Each row is a point on a tangle of strands that fork, close into loops and nearly touch. The rows are in no order.
Points whose rows are less than 11 apart are linked; no others are. Some points are linked to none.
git: [-4.17 -3.04 -1.04 -0.60  3.91  0.07 -0.59 -0.33  2.39 -0.14  3.03  1.94
 -2.65 -2.88 -1.54  1.91 -3.51  0.59  0.83 -0.72  0.18 -1.43 -1.50  0.13
 -1.27]
guv: [ 2.21 -0.29  0.61  1.99  2.88  4.57 -4.08 -1.68  3.55 -1.65  3.43  1.95
  2.81 -2.16  0.57 -0.11  1.05  0.59  1.51  1.40  3.02  0.38 -0.54 -6.42
  0.75]
Rugo: [ 3.47  1.03 -4.75  3.68 -2.72 -0.77  2.89 -1.57  2.82  2.50  1.68 -0.03
 -0.20 -4.34 -0.94 -2.37  3.29 -1.10  2.17  1.05  4.98  0.04  2.63  3.49
 -0.21]
rabe: [-1.47 -3.91  5.36 -2.94 -4.23 -1.64 -2.11  1.37  1.51  2.58  1.35  1.42
 -4.27  0.13  2.48  6.35 -3.32  0.76 -1.52 -0.67 -0.20 -3.03 -3.04  3.21
 -1.82]
lov: [ 2.62  0.60 -4.90  1.83  1.00  2.38  2.67 -0.47  4.34  1.66  3.00 -0.99
  0.15 -3.47 -0.95 -3.38  0.48 -2.91  0.84  1.13  2.46  1.19  1.52 -1.20
  1.64]
vetu: [ 2.43  0.91  1.10 -1.46 -4.00 -1.84  2.79  1.07 -0.71  4.14 -2.21 -0.59
 -0.64  0.92 -1.49  1.74  0.83 -1.09 -0.66 -0.32  4.01  0.47  1.11  3.84
  2.21]
Kinor: [-0.12 -0.22  1.16  4.47  0.66 -0.15 -3.68 -1.69  2.11  1.13 -0.32  1.87
  0.22 -1.96 -2.53  1.59 -2.01  2.86  2.39 -4.85  1.85 -0.17  2.38  7.53
 -0.20]
nem: [-2.16 -5.04  2.79 -0.62  0.00  6.25 -7.67 -0.30  3.98 -5.50  0.83  3.28
  2.03 -0.43  0.94  2.70 -1.13  0.72  1.23  4.98  2.04 -1.78  0.90 -0.58
 -1.93]
sipu: [ 0.69  1.61  1.11  3.78  4.11  3.59  1.03 -2.17 -0.27 -0.78  4.30  1.35
  1.35 -1.90  0.23 -0.20  2.28  1.38 -0.69 -2.67 -0.44  2.45 -1.66 -7.57
 -1.14]
Kereb: [-6.60 -0.14 -1.27 -1.56  4.84 -0.53  2.59  0.51 -1.05  3.12  1.82 -1.27
 -0.95  0.41 -2.81  0.40  0.60 -2.95 -3.95  1.06  2.81 -0.44 -3.96 -3.53
 -0.42]
giz: [ 1.75  2.57 -2.74  5.41 -0.87  0.01 -1.35 -0.88  3.05 -1.08  1.77 -2.14
 -1.33 -3.26 -0.72 -2.32  1.00 -0.01  3.68 -4.69 -1.83  1.37  2.84  0.85
 -0.15]
lunud: [ 1.93 -1.12  6.23  1.27 -4.54  0.17  0.05 -0.66 -1.59 -1.53  0.20  0.72
 -2.50  1.59 -2.65  5.79  2.51 -2.18  3.03  2.13 -4.30  2.03 -2.48 -5.46
  1.16]
vimu: [ 5.53 -2.68  1.26 -2.43 -5.05  2.76  0.42  5.49  1.71  2.65  2.20  1.77
 -1.37 -0.18 -0.87  4.75  0.76 -3.07 -2.37 -1.92  0.93 -0.40  0.91 -0.24
  5.13]
kidab: [ 1.07 -0.41 -1.89 -0.50 -5.56 -2.07  2.42  0.01 -1.96  0.85  1.61  2.93
 -8.06 -1.22 -6.44  5.66  1.04 -1.71 -0.24  0.46 -0.04 -1.69  1.49  3.97
  1.07]
bazif: [ 3.96  0.89 -1.53  4.37 -4.12 -1.58  0.06 -0.06  2.30  4.14  0.45 -0.29
  3.41 -2.51  3.63 -1.26  4.56  1.58  2.27 -1.60  2.40  1.52  2.57  5.30
 -1.43]
gela: [ 4.22  2.60 -0.97 -2.41 -3.09 -2.56  1.48  0.96 -4.69 -2.50 -2.47  4.82
 -3.03  0.64 -3.72  3.36  2.45  1.16  2.21 -0.36  2.16 -2.84  4.43 -0.21
  3.59]
Siso: [ 0.10  3.64 -5.01 -0.99  5.64 -0.67  3.51 -0.75 -2.14 -1.85 -3.21  0.78
  3.51  0.99  0.49 -6.02  0.24  1.45 -2.41  4.01  2.18 -3.59 -0.38 -2.56
 -2.08]
Pifus: [ 0.46  4.38 -2.35 -0.49 -0.41  1.65  1.90 -1.10  4.44  1.05 -1.88 -1.93
 -3.13 -0.93 -2.45 -2.63 -2.63 -1.77 -0.40  1.73  4.07 -0.69  1.45 -0.18
  0.97]
Viv: [ 1.06  4.12 -0.73 -4.30  0.86 -4.00  1.81 -3.93 -0.18 -0.45 -2.87  0.92
 -3.63 -3.70  3.76 -2.94 -4.46  5.02  2.68  0.89  0.95 -2.25 -2.51 -0.07
 -2.50]
tafu: [ 0.41  0.20 -3.64  0.72  3.16  2.68 -0.66  1.71  3.00  1.96  2.28 -5.58
  2.72 -0.43  3.49 -4.57 -1.55 -0.48 -1.38 -2.67 -3.36  1.62  3.56  0.90
  0.23]
romas: [ 1.35  2.00  5.56  1.94 -4.00  2.20 -2.17 -1.95  2.94 -0.92 -0.41  0.08
 -1.99  0.41 -0.46  2.39  1.69 -0.63  3.65  1.95  0.43  0.81 -1.56 -5.54
  0.32]
sug: [ 1.15  4.09 -1.01 -0.92 -3.60  0.19 -2.63 -1.29  3.21 -1.45 -3.11  0.50
  0.10  1.56  2.00 -1.53  2.75  1.20  1.90  4.60  5.28 -4.01  3.24 -1.22
 -1.06]
vodu: [ 5.51  2.98  3.12  2.64 -4.71 -0.33 -0.27 -2.30  2.58  4.30 -2.07 -2.33
  3.49 -1.72  5.25 -1.80  2.76  2.27  2.68 -0.64  1.62  4.49 -0.66  3.30
 -0.34]
Ronuk: [-1.72 -5.16 -1.17  0.25  2.31  0.43 -1.09 -1.39 -0.51 -5.04  2.27  2.41
 -0.42 -0.53 -0.27  0.40 -3.08  1.12  0.62  2.65 -3.32 -0.82 -1.14  0.07
 -2.55]
guni: [-2.18  0.56 -0.73  4.54 -0.10 -0.76  2.90 -2.42 -2.64 -3.78 -1.61 -1.05
 -4.33  1.77 -5.71 -2.95 -1.10 -2.56 -2.68  1.66 -7.90  2.37 -4.58 -1.41
 -1.80]
pagam: [-0.68  2.33  2.10  1.99 -0.85  4.69 -0.71 -0.16  2.58 -2.82 -0.27 -1.12
 -0.84  2.29 -3.34  0.81  0.35 -1.79 -0.57  0.46  0.52  1.20  1.68 -5.16
  0.98]
mupog: [ 1.16  2.46  0.23  0.22  2.90 -1.94 -2.50 -1.05 -0.33 -0.85 -3.01 -0.99
  3.24  0.41  1.39 -3.34 -0.77  1.93  5.98 -1.66 -1.73  1.28  1.05 -2.17
  2.20]
zofa: [-4.10 -0.32  2.37  4.28  2.57  1.59  2.13 -1.04 -0.17  2.46 -2.36 -1.76
  3.14  4.19  0.39 -4.78  1.27 -2.90 -6.60  4.66 -2.67  2.41 -7.13 -2.07
 -2.70]
did: [ 1.11 -0.13 -1.57 -3.13 -1.65 -1.02  3.94 -2.36 -1.65  1.33  0.22  1.44
 -7.03  0.31 -8.17  4.39 -2.54 -2.58 -1.43  4.33  1.01 -1.38 -1.95  2.27
  0.83]
tizo: [ 0.39  0.07  2.00 -0.81 -1.65  1.51  1.88 -2.20  1.92  2.22  1.24 -2.09
 -0.95  0.98  4.92  1.10 -3.10  2.47 -6.06  0.86  1.31 -0.75 -2.27  2.08
 -5.20]
zitop: [ 0.75 -0.98 -0.96  3.09  0.08 -1.60  1.00 -4.30  1.07  0.03 -2.14  0.63
  0.80 -0.22  0.38 -3.69 -2.02  1.45 -0.25  3.34 -0.61 -0.39 -3.52  3.77
 -3.97]
suf: [ 5.19 -0.41 -1.06  0.30 -5.12 -0.91 -0.72  2.64 -1.94 -1.40 -1.36  5.49
 -0.92 -0.31 -1.90  2.66  3.13  2.10 -0.80 -3.32  2.04 -3.19  5.66  4.39
  2.35]
Fik: [-2.86 -0.68 -1.50  5.28  3.93 -3.45  0.95 -2.77 -3.60 -0.85 -3.81  1.75
  3.18  1.12 -1.49 -3.90  1.07  2.76 -0.91  0.47 -1.74 -0.69 -2.41  4.97
 -4.03]
Gusev: [-5.71 -1.61 -1.72 -3.50  2.65  1.85  0.27  2.88 -2.46  0.81  3.13 -2.22
  1.42  2.78 -2.89  1.91  1.19 -3.62 -4.70  0.34  4.55 -0.58  0.68 -0.64
  0.82]
Vazu: [-2.89 -5.58  2.18 -0.50  3.97  1.49 -3.58 -0.78  0.94 -1.13 -0.32  1.75
  4.63  0.79  2.44  1.05 -2.78  2.03  0.51  2.16 -0.84 -0.24 -2.65  1.93
 -2.64]
ketag: [-2.32  4.35 -1.96 -0.89  4.47  0.91 -1.33  2.30 -4.00 -4.24 -4.89 -1.52
  4.80  3.32 -2.72 -1.74  0.95  2.08 -0.71 -2.43  1.99 -0.82  5.50  0.78
  0.36]
zasal: [-4.62  1.08 -0.04  0.18  5.18 -2.21  0.81  0.41 -8.03  1.17  0.92 -2.99
  4.93  2.98 -2.32 -0.41  3.75 -0.10 -3.62 -4.70  0.04  1.84 -0.36  0.39
 -0.64]
penib: [-2.28 -2.17 -0.71  2.98 -2.19 -1.69 -1.37  0.07  2.05  0.03 -1.98 -1.83
  2.35  2.42  1.21 -1.39  1.37 -0.59  2.28  3.57 -0.55 -0.33 -0.02  2.81
 -1.97]
Tif: [-0.97 -2.55 -3.16  0.69  3.54  3.34 -2.01 -0.43  3.49 -2.52  0.98  2.26
  3.43 -1.06 -1.05 -3.16 -0.17 -1.32  0.86  5.62  2.82 -1.27 -0.63 -3.00
 -0.40]
bapim: [ 0.09 -3.80  1.25 -0.90 -0.56 -0.11  1.60 -0.49 -0.71  2.92  1.28 -3.81
 -0.89  2.27 -2.89  0.56 -3.10 -4.30 -2.84  0.87 -3.37  2.33 -3.49  3.57
  1.27]
toza: [-1.01 -4.16  2.86  1.71 -0.08  4.20 -7.75  2.11  2.77 -3.30  2.35  3.29
  3.93 -0.22  4.14  3.68  1.53  2.03  1.85 -0.30  0.54  0.55  1.51 -0.27
 -1.98]
vek: [-1.88 -4.04  1.80  2.03 -2.07  4.05 -4.89  3.02  1.48 -3.84  3.36  1.05
  0.62 -0.39  1.02  3.99  0.04  0.66 -0.58 -3.43 -2.25  1.52  3.26  1.87
 -0.45]
zimez: [-0.95 -0.46 -0.11  4.96  2.75  2.26  0.38 -2.21  0.32  1.54  1.17  3.37
  1.80 -1.20 -5.56  2.91  1.05  1.40 -1.10 -2.63  5.13 -0.09  2.62  4.88
 -0.53]
derag: [ 3.49 -2.49 -1.72 -3.31 -4.06  0.34  1.20  3.33  2.36  0.96  0.61  1.86
  0.76  1.49  3.43  0.89  1.88 -1.74 -1.05  5.60  4.72 -2.93  1.76 -1.40
  1.80]
muteg: [ 1.18 -2.13 -3.54  1.37 -3.83 -3.05 -0.43  2.16  2.75  2.67 -0.50 -1.50
  1.32 -0.06  3.33 -1.11  0.27  0.12  1.76  0.08  0.80 -1.02  2.41  7.18
 -0.60]
turu: [-1.30 -2.17 -2.60 -1.01 -3.59  0.44 -1.20  0.81  2.67 -2.55 -0.02  2.03
  0.26  2.46  3.07  0.28  3.33  0.17 -0.44  6.86  3.25 -5.38  3.18  0.46
 -2.80]
bef: [-2.88 -1.92 -0.49 -0.33  5.55  2.26  2.03 -0.12  0.59  2.09  4.62  0.36
  2.05 -0.56  1.29  0.00  0.42 -0.92 -2.74  0.80  1.44  0.83 -2.40 -5.80
 -0.91]
Vot: [-1.02 -2.26 -1.08 -1.25  3.34 -4.12  1.83  1.03 -6.34  4.02  4.25 -2.63
  4.01  0.81  2.26  0.70  3.49 -0.10 -1.92 -4.50 -1.27  1.81  0.29  0.57
  0.34]
vozez: [-6.57 -6.47 -0.62  0.59  4.36 -2.27 -2.01  0.52 -3.57  1.18  2.47 -1.16
  2.02 -1.30 -1.67  1.03 -0.12 -0.73  0.81 -3.82 -4.20  2.75 -0.67  4.34
 -0.20]
Bukem: [-0.05  6.13  1.46 -3.41 -5.01 -2.09 -0.87 -3.49 -1.29 -2.49 -5.68  3.14
 -3.63  0.87  1.30 -0.13  3.46  2.70  3.27  3.35  3.74 -5.07  3.27 -2.20
 -0.19]
bigel: [ 0.75  0.14  2.23 -0.96 -4.21 -0.89 -4.20  5.52  0.73  1.36 -3.09 -1.59
  0.73  2.89  0.43  1.57 -0.59 -0.15  0.73 -5.65 -1.06  0.42  3.83  4.73
  4.84]
tofub: [-1.38 -2.49  4.06  2.69  3.32  4.94  1.58 -1.54  0.56  0.39 -1.75  0.72
  2.40  2.74 -3.25 -1.31 -1.55 -2.77 -6.12  5.57 -0.43  0.41 -6.52 -1.51
 -1.28]
ved: [-4.29  0.42  1.44 -2.17  0.53  0.91 -5.68  2.58 -1.58 -6.74 -2.87  1.83
 -0.04  0.68 -1.25  2.36 -0.31  1.62  4.48 -1.33 -0.84 -0.82  4.13 -2.19
  1.23]
Sulof: [-1.63  0.70  1.37 -2.50 -2.07 -0.28 -5.00  5.98 -0.53 -3.48 -1.05 -0.63
 -1.58  1.20  0.08  2.58 -0.71  0.31  2.22 -5.76 -3.37  0.19  4.39 -0.06
  3.98]
Ner: [-1.01 -4.55  5.06 -3.18 -1.96  0.31 -5.19  3.17  2.78  0.34 -0.56  0.16
 -1.12  1.14  1.68  4.52 -4.52  0.03  1.57 -1.24 -2.18 -1.31 -0.83  3.20
  1.56]
kop: [-2.34  2.04 -1.09  4.82  0.01  0.18 -0.97  0.23 -1.12 -4.64 -0.03 -2.92
 -0.80  0.64 -2.67 -1.04  1.61  0.10  1.04 -3.88 -5.12  1.79  2.40 -1.35
 -1.03]
zov: [ 1.52 -1.70  2.91  1.25  5.17  4.19  2.75 -2.71  2.22  4.67  2.56  0.41
  3.19 -1.56  2.09 -1.65 -1.03 -1.20 -4.44  1.67  0.38  2.63 -6.12 -4.40
 -1.02]
Gek: [-4.97 -1.58 -2.59 -2.76  5.28  0.61 -1.97  2.64  2.38 -1.09  2.73  0.07
 -2.44 -3.72 -1.72  0.77 -2.99 -1.93  3.61 -2.07 -1.49 -0.08  0.97 -3.44
  2.56]
mefav: [ 1.17  5.53 -3.02 -0.81 -5.27 -3.83  3.54  3.02 -0.32  0.82 -1.81 -4.42
 -1.55 -2.47  2.93 -3.07  4.52 -0.83  1.76 -1.68  1.01  0.65  3.53  0.37
  0.48]
futo: [ 1.53 -0.52  2.79  2.44  3.22  5.54  1.41 -4.26  2.99  0.72  0.85  3.25
  1.43 -0.48 -0.40 -1.66 -0.90 -1.28 -5.14  6.45  2.38 -1.02 -6.93 -4.84
 -3.02]
paziz: [ 0.88  4.35 -1.58  0.29  1.86 -1.70 -1.10  1.38 -0.64 -2.28  0.03 -2.09
  2.64 -0.98  4.55 -2.35  3.12  2.17  4.11 -3.20 -1.47 -0.61  3.84 -4.43
 -0.44]
giled: [-3.99 -0.31  2.95 -2.19  2.43  4.38 -1.48  1.82  0.14  0.01 -0.76 -1.02
  1.94  3.32 -3.92  2.20 -0.71 -2.53 -2.35 -0.02  2.90  1.63  0.52 -2.86
  2.72]
vogo: [ 0.44 -1.19  3.00 -0.97 -2.72  1.68 -5.76  3.72  4.57  0.33 -1.68 -1.36
  2.64  2.63  4.26  1.26 -2.05  0.41  1.31 -0.55 -0.20 -0.65  2.25  2.92
  1.04]
Pira: [ 1.54  1.12 -0.97  0.00 -4.04 -2.53  1.80  2.83 -0.17  2.72 -0.13 -5.13
 -0.31 -0.08  2.56 -2.51  4.26 -3.88  3.20 -1.88 -3.31  3.16  2.83 -2.37
  3.95]
luro: [ 2.75  4.11 -2.47 -3.86  1.73 -3.02  4.07 -2.29 -2.96 -0.93 -3.29  1.11
  0.15 -1.30  0.86 -3.49 -0.62  2.43  1.04  2.64  3.48 -2.32 -0.15 -1.51
 -0.68]
Bavu: [ 2.43  1.56  0.38  1.53 -4.41  0.18 -2.75 -0.09  2.28 -0.26 -0.08  3.22
 -4.08 -2.13 -0.10  2.67 -0.86  3.21 -0.07 -5.13  1.22 -3.31  4.29  5.75
 -0.01]
Zodu: [ 1.93  0.85 -2.06 -4.15  3.41  0.57  2.69  0.03  1.24  3.85  2.50 -4.24
  1.42 -0.28  5.43 -2.93 -4.19  0.15 -3.11 -1.65 -0.63  0.66  0.86 -0.12
  0.96]
nosi: [ 3.30 -0.84  2.35 -1.48 -2.56 -3.79 -0.28  1.20 -2.28  3.51 -3.64 -0.90
  0.27  2.09 -1.79  1.95 -0.95 -0.49  3.10 -3.33 -0.01  1.13  1.61  5.97
  4.78]
nuf: [-0.51 -2.84 -1.51 -3.38 -1.80 -3.46  1.32 -0.95 -3.19  0.90 -0.25 -1.98
 -3.77  2.84 -6.66  1.54 -3.29 -4.90 -0.13  2.74 -2.23  0.45 -3.55  4.76
  2.51]
Gurep: [-0.29 -0.03 -0.53 -4.47  2.92 -1.35 -1.94  2.18  1.05 -0.90  2.71  2.48
 -1.75 -3.31  2.39  2.60 -2.17  1.21  5.58 -1.89  0.70 -1.83  0.64 -4.72
  2.75]
kel: [ 4.80  3.64  0.35 -4.13 -3.99 -1.32  0.55 -2.15 -0.92 -2.01 -2.36  5.33
 -4.93 -0.90 -1.89  2.16  1.16  0.10  4.35  4.07  2.40 -3.49  2.04 -3.19
  2.82]
danuv: [-2.05  1.32  0.60  0.69  4.97 -0.17 -1.38 -1.52  1.28 -0.03 -4.46  0.06
 -0.58 -0.06 -3.15 -4.26 -5.94  0.19 -0.07 -0.55 -3.02  0.20 -3.20  2.19
  1.26]
tigum: [ 4.90  3.80  1.79  1.44 -3.15  1.93 -0.84 -1.06  3.43  2.78 -4.69 -4.39
  4.37  2.65  2.13 -3.66  0.17 -0.38  0.90  1.50  1.04  2.41  0.96  2.08
  0.59]
Supaf: [-1.41 -1.25  0.95  3.68  3.40  1.72  1.15 -1.97 -2.90 -4.21  1.67  2.19
  0.46  0.29 -2.50 -0.41  1.89  0.16 -0.38  0.15 -4.85  2.29 -3.06 -6.65
 -0.96]
Tagut: [ 1.60  1.16 -1.17 -6.03  2.43 -2.05  2.09  1.40 -3.52 -1.54  3.73  2.44
 -2.76 -2.06  3.52  2.97 -1.45  2.85  1.07 -2.28 -0.84 -2.46  0.41 -5.70
  0.52]
kag: [ 4.49  4.69 -1.17  0.44 -0.30  2.61 -2.16 -2.23  4.72 -0.21 -2.65 -1.59
  1.53 -0.24  0.21 -4.44 -1.36  0.83  1.53  2.27  4.17 -0.65  1.12 -0.61
  1.08]
deda: [ 1.69 -0.81 -0.11  3.51 -2.94  2.01 -1.91  3.60  1.06 -1.96  4.03  1.35
  0.33 -0.70  0.87  2.49  4.37 -0.22  0.17 -4.20 -0.39  0.92  4.32 -1.98
  1.27]
renom: [ 4.13 -2.15 -1.61 -2.87  1.28 -0.55  2.81 -0.30 -1.54  0.72  3.96 -2.00
  2.32  0.43  7.90 -1.39 -2.62  2.69 -2.57 -0.75 -3.63  0.84 -1.07 -1.57
 -1.98]
des: [-2.45  2.15  0.12  0.74  4.58  1.62 -3.85 -0.82 -2.77 -7.12 -4.77  2.68
  3.30  1.15 -3.32 -1.61  0.06  3.23  2.72 -0.39 -0.07 -0.58  2.97 -1.26
 -0.07]
Rusib: [ 1.66  3.32 -0.47 -0.61 -0.49 -1.68  2.70  0.01 -2.99 -1.23  2.23 -0.54
 -3.69 -1.60  1.20  1.81 -0.15  2.45  0.52 -4.97 -1.97  0.04  1.10 -2.28
 -0.85]
murod: [ 2.06 -2.60 -1.74 -2.25  0.18  1.97  1.97  1.85  1.78  2.01  1.98 -1.50
  1.57  1.26  0.18 -0.06 -0.08 -4.05 -0.61  3.20  2.24  0.58  1.14 -2.37
  3.26]
fepom: [-1.60  5.91 -2.63 -0.93  4.56 -0.59  2.78 -0.93  1.43  2.39 -4.01 -1.52
 -1.85 -1.97 -2.28 -5.93 -4.44  0.23 -1.72 -0.74  1.67 -0.72 -1.62  0.92
  0.69]
gam: [-4.92  0.64  0.22  5.51  6.10 -0.42  1.62 -0.89 -1.97  2.05 -2.33  3.30
  2.74  0.63  1.02 -5.65  2.19 -0.16 -4.47  3.77 -0.57 -0.02 -6.81 -1.73
 -3.19]
duteb: [-0.34  3.40  0.07 -4.42 -2.28 -0.77  4.38 -0.89  1.13  5.34  0.97 -3.04
 -6.55 -3.95 -1.87  1.90 -3.21 -1.90 -0.48 -0.67  0.61  2.64 -3.40  1.77
  1.15]
ganu: [ 2.93 -2.36  0.50 -3.08 -1.59 -3.54  1.21  0.53 -2.04  2.80  0.59  0.24
  2.11  0.68  7.23  1.22 -0.35  2.86 -0.39 -0.96 -0.46 -0.44 -1.20  2.05
 -1.29]
roke: [ 1.40 -0.45 -1.05  0.45 -5.02 -2.95  3.16  0.06  0.95  2.13 -0.18 -2.32
  0.64 -1.18  3.13 -2.35  4.92 -2.63  4.25  3.69 -0.16  2.52 -0.91 -3.03
  1.23]
Sos: [-5.03 -6.26  1.75  0.22  0.98 -1.65 -3.24  2.04 -0.87  1.67  2.07  0.86
  3.35  1.03  2.35  3.40  0.46  1.56  0.73 -1.79  0.01  0.16 -0.19  4.54
 -2.18]
dep: [ 4.66 -1.41 -0.25 -3.14 -4.05 -1.17  4.16  3.09 -1.39  5.67  2.98 -0.09
 -1.23 -1.70  1.18  2.82  2.11 -3.21 -1.59 -2.45  1.33  2.35  0.01  0.87
  4.31]
remo: [-0.84  0.16  1.67  0.60  0.36  0.75  3.34 -1.72  1.91  5.20  0.72 -3.33
 -1.98 -0.90 -1.71  0.02 -1.60 -2.53 -2.72 -0.49 -0.55  3.33 -4.36 -0.48
  0.05]
lafab: [-6.30 -6.70 -3.08 -2.37  4.83 -1.11 -1.95  0.92 -7.80 -1.64  1.11 -1.01
  5.11  0.64 -2.04 -0.47  0.32 -2.05 -2.60 -1.74 -1.31  2.72  0.69  5.68
 -1.44]
goka: [-0.63 -2.11  2.49 -3.08 -5.37  0.41  1.39 -1.25  2.44  1.56  2.38  0.52
 -5.79  0.27  3.92  3.79 -2.32  0.62 -5.40  2.15  1.25 -3.30 -1.71  1.71
 -3.64]
Tadob: [ 1.97  1.69 -0.74 -6.06 -2.36 -1.08  3.14  2.87 -0.43  3.30  3.13 -1.42
 -5.52 -1.23  1.20  3.07 -2.88 -1.81 -2.13 -2.20  0.95  0.02 -0.39 -0.58
  2.85]
Bif: [-2.17  3.90 -0.63  3.92  1.64  1.91 -0.15 -0.54 -0.83 -5.85 -2.92 -2.37
 -1.18  1.85 -2.69 -5.11 -1.42 -0.78 -1.70 -1.21 -6.65  2.19 -0.94 -3.58
 -0.40]
Luros: [-1.43  1.49  0.12  1.58  2.37  3.36 -0.41 -1.88  0.99 -0.42  0.16 -0.29
  1.64  2.57  1.21  0.50 -1.33  4.02 -5.59 -0.60  1.71 -1.39  1.48  2.67
 -4.83]
sabu: [ 0.79 -1.74  3.46 -2.44  1.58 -3.11 -3.11 -0.47  0.55  1.05 -2.20 -0.04
  1.40 -0.03  1.28  0.01 -1.65 -0.49  9.00  0.70 -4.00  1.04 -1.72 -3.11
  4.04]
nul: [-1.51  2.10 -1.09 -2.99  6.10 -1.74  2.08  1.58 -6.58 -0.89  0.32 -0.19
  4.15  1.42 -1.32  0.53  1.77  2.08 -2.12 -3.89  2.94 -1.30  3.10 -0.65
  0.14]
Ged: [-1.19  2.19 -3.26  3.86  5.36  2.07 -0.84 -1.67  0.57 -3.92 -1.22  3.11
  1.51 -0.67 -1.81 -5.91  0.33  0.37 -1.72  3.78  0.57 -2.22 -1.71 -2.94
 -2.00]
sufid: [-1.87  0.67 -2.21  3.49 -0.50 -1.96  3.90 -2.25 -1.89 -0.83  1.33 -0.65
 -6.05 -2.30 -5.34  0.43  0.81 -1.60  0.97 -0.38 -4.41  1.73 -2.31 -1.03
 -1.45]
kimus: [ 1.52  1.24 -2.68 -1.19 -7.77 -4.97  4.37  0.24 -2.77  0.45 -0.23  0.72
 -6.49 -3.26 -1.19  1.26  4.08  0.07  0.23 -0.35  0.97 -1.25  1.98  4.34
 -0.34]
kad: [ 2.02 -4.06  4.59 -1.45 -4.34 -3.15 -0.43 -0.24  1.21  4.03  0.60  2.98
 -0.50 -1.66  5.55  4.18  0.30  1.81  1.24  0.85  1.63 -1.49 -3.33  2.72
 -2.02]
Lutaz: [-4.93  1.78 -0.06  1.35  3.08 -3.40 -0.58 -1.87 -2.61 -1.48 -3.98 -1.08
 -1.08  1.65 -2.42 -2.41 -3.13  2.37 -1.31 -2.31 -2.58 -0.96 -2.11  3.40
 -2.99]
pemuv: [ 0.89 -2.00  4.64  1.28 -1.03  1.66  1.70 -1.63 -4.74 -5.22  0.11  1.44
  0.64  4.38 -3.89  3.86  2.19 -0.91 -0.40  3.38 -4.63  2.23 -2.73 -6.68
  0.14]
vona: [-0.58  3.15 -2.97 -1.66 -5.85 -4.00  4.17  2.10 -3.41  0.81  1.62 -5.06
 -5.08 -1.73  0.12 -0.51  2.18 -2.25 -1.81 -2.83 -0.99  1.50  0.60  2.17
 -0.49]
soviv: [ 2.67 -1.47 -0.29  1.91  0.34  1.44 -1.76 -0.67  2.63 -0.35  3.13 -2.39
  1.10 -1.42  3.55 -1.81 -2.26  0.76  2.05 -2.84 -5.08  2.58  1.18 -0.06
  0.63]
budo: [ 3.18  2.72  0.57  1.25 -3.23 -0.37  0.45  0.93 -1.19 -1.30 -0.21 -0.25
  1.08  1.87  2.86  0.48  2.58  2.18 -0.26 -2.46 -0.06  0.22  3.25 -1.22
 -0.38]
Piz: [ 1.29 -2.76  2.59  4.29  2.32  1.18 -2.22 -4.78 -0.23 -3.86 -3.33  5.49
  0.82 -0.07 -4.53 -2.16 -1.23  0.41  1.52  6.58 -1.61 -1.39 -5.95 -0.28
 -1.33]

How many points has the smallest loop of links through each point below? Write 0 if it is on no loop.
giled => 10
penib => 11
Rusib => 0
tigum => 7
luro => 0

A piece is all that can be reached along the links. How many separate loops has the piece of each point below (a circle has one, a figure eight two, a Y none), and how many tips (points with one link)?
Rusib => loops 0, tips 3
sufid => loops 0, tips 5
Siso => loops 1, tips 2
Bavu => loops 3, tips 1

A tip is a point with one link. Name the tips that can be reached along the links from each point below, in the order of the rows.
tizo => vimu, Vot, roke, Luros, sufid
murod => zimez
Siso => Viv, gam
Rusib => nem, lafab, sabu
